Each row is a point on a landscape with many peaks, with its height.
From any point a climber takes the steepest step (rise divided by distance) to one of its 5 nearest points. It stops when none of these is higher. Distance is the straight distance between rows; heights are no part of it.
(521): [-1 13 30 -31 -25 36 -22 -17 7 26 18 -8 13 -9 41 17 5 -7]  height 49.6
(583): [-5 -5 10 -31 -3 -1 -3 -6 -15 14 19 1 -10 1 -2 16 3 -7]  height 27.7
(216): [15 7 -25 30 44 -27 6 1 11 -44 -28 2 7 10 -32 -45 -7 7]  height 38.6
(289): [-11 23 38 -33 -41 46 -33 -17 21 42 8 -23 21 -1 44 23 21 8]  height 26.6
(123): [16 -5 -2 51 -18 31 20 1 23 3 -37 22 31 -17 42 -8 -32 0]  height 44.2
(523): [15 -7 -3 36 1 7 22 3 13 -16 -32 16 20 -20 22 -15 -27 4]  height 45.4
(245): [15 -1 -10 27 32 -11 20 -3 9 -34 -41 9 13 -1 -6 -23 -18 5]  height 60.4
(90): [-12 15 17 -41 2 11 -26 -15 -9 25 19 9 1 -3 17 5 1 -18]  height 40.8
(556): [-2 -16 -5 5 5 -11 16 16 -4 -13 -9 11 -5 -12 -6 -7 -7 -6]  height 32.6
(134): [1 -9 -47 30 34 -34 6 22 10 -32 -11 -7 -7 -4 -55 -39 14 8]  height 49.8
(70): [27 2 -3 66 8 21 28 -7 31 -19 -48 12 38 -4 26 -18 -38 12]  height 48.0
(563): [24 13 -1 50 35 13 11 -12 25 -32 -46 11 38 16 17 -25 -32 17]  height 42.3
(327): [-4 -39 -2 5 -17 -7 23 27 -3 -7 28 -24 -6 -13 -25 19 18 0]  height 11.2
(193): [3 4 -57 38 40 -33 -11 15 12 -45 -16 -14 -1 5 -59 -47 10 14]  height 44.3
(525): [6 -33 -16 20 -16 -13 31 31 3 -23 0 -11 -2 -22 -20 -3 3 6]  height 22.7
(140): [-3 -8 -23 -7 22 -23 4 9 -18 -8 0 14 -14 -2 -23 -17 2 -9]  height 28.0
(516): [7 -14 10 22 -30 32 8 0 17 17 -22 18 22 -22 50 5 -17 -7]  height 21.5
(232): [17 18 2 25 31 1 12 -13 15 -19 -38 22 29 -3 22 -26 -25 1]  height 44.6
(83): [-11 -10 -27 -16 13 -32 -10 10 -20 9 19 9 -26 13 -38 -11 7 -9]  height 28.9
(389): [19 -16 -6 52 -1 7 35 15 18 -34 -37 5 19 -15 6 -16 -22 10]  height 43.3
(257): [-14 29 30 -50 -13 18 -40 -28 -2 30 24 -3 -2 12 19 16 10 -11]  height 62.3
(222): [0 -10 6 -13 -3 3 1 -3 -7 4 0 10 -1 -5 12 6 -4 -10]  height 28.6
(388): [-14 29 29 -45 -9 14 -32 -24 -5 31 36 -11 -3 14 12 29 20 1]  height 50.1
(3): [6 13 -13 16 48 -24 3 -2 8 -32 -34 13 8 5 -21 -39 -15 0]  height 61.7
(378): [-16 36 14 -25 -11 -6 -13 -16 -15 18 40 -46 -36 31 -26 47 32 26]  height 37.8
(164): [-23 32 4 -35 -2 -12 -26 -9 -20 29 49 -27 -43 52 -31 43 25 14]  height 40.7
(381): [0 0 1 -4 19 -14 5 -6 -7 -1 -15 22 1 -6 4 -18 -10 -16]  height 21.9
(95): [-8 20 28 -44 -19 28 -31 -16 -3 30 23 -3 9 1 29 15 12 -8]  height 43.5
(224): [16 -26 -22 51 0 -6 34 27 11 -45 -27 -12 12 -23 -20 -20 -9 13]  height 37.1
(536): [-18 1 -11 -27 -6 -14 -13 4 -26 16 36 -11 -30 24 -27 22 15 1]  height 28.7
(444): [3 -19 -19 33 12 -21 30 24 13 -36 -20 -7 11 -16 -24 -24 -1 7]  height 32.4
(200): [-16 15 5 -47 5 -5 -26 -6 -26 27 36 7 -29 24 -11 18 11 -9]  height 38.9
(491): [-9 -13 -35 -15 11 -32 -5 14 -19 5 17 2 -28 10 -40 -10 16 -10]  height 31.8
(427): [0 -5 14 -4 -11 15 1 -5 0 14 -12 14 11 -13 32 5 -12 -14]  height 12.3
(59): [-4 -6 -47 10 28 -39 -3 24 -10 -15 -6 9 -15 0 -50 -28 11 -3]  height 40.9
(520): [6 -24 9 11 -25 6 21 13 -1 -9 -4 3 2 -21 14 11 -7 2]  height 30.3
(80): [1 -11 22 1 -36 34 -2 -8 13 16 2 5 14 -18 38 11 -3 -2]  height 2.7
(323): [-2 20 -2 -15 25 -9 -12 -14 -3 4 -11 37 -2 -2 13 -21 -16 -19]  height 16.0
(253): [-21 -1 -17 -29 3 -28 -24 8 -29 23 34 0 -40 32 -34 7 15 -7]  height 29.3
(376): [-1 -5 37 -14 -32 18 3 -10 -4 7 26 -34 -9 2 13 38 20 12]  height 20.9
(310): [-7 5 22 -29 -17 11 -17 -16 -13 21 31 -8 -10 9 10 24 12 -3]  height 37.0
(511): [-6 -20 -23 -6 7 -29 10 22 -17 1 11 0 -16 -3 -33 -2 13 -8]  height 27.3
(92): [0 2 25 -12 -39 44 -18 -12 18 39 1 -6 18 -18 49 15 3 -11]  height 8.4
(302): [-2 0 6 -25 6 -9 -7 -1 -16 8 11 19 -13 0 0 2 -3 -15]  height 26.5
(251): [24 10 2 42 15 15 19 -6 25 -13 -45 22 29 -1 37 -17 -28 5]  height 55.8
(116): [28 -3 -4 66 3 11 33 5 22 -36 -49 8 27 -7 15 -17 -35 21]  height 44.1
(148): [-12 -19 -6 -16 -12 -13 6 14 -12 3 33 -25 -23 6 -25 25 27 1]  height 20.0
(69): [-17 32 19 -42 -8 -1 -27 -19 -17 25 42 -24 -26 29 -16 38 25 8]  height 56.6
(424): [-4 -25 7 -5 -11 -6 9 7 -16 -2 9 -1 -7 -12 -1 8 5 -5]  height 55.2
(10): [-4 12 41 -24 -44 41 -18 -21 13 29 19 -24 12 -5 41 31 14 10]  height 53.1

Call two points neighbours if one is among the 5 nearest of the other. Go from one point of each pair to the other, from neighbour to neighbour, staying as high as possible. Name the lowest point that can't be avoided.
(257), (251) -> (253)
(69), (257) -> (388)
(257), (10) -> (521)
(424), (3) -> (444)

Where does a climber stop that starts at each point below?
(224) -> (3)
(536) -> (69)
(253) -> (69)
(427) -> (424)
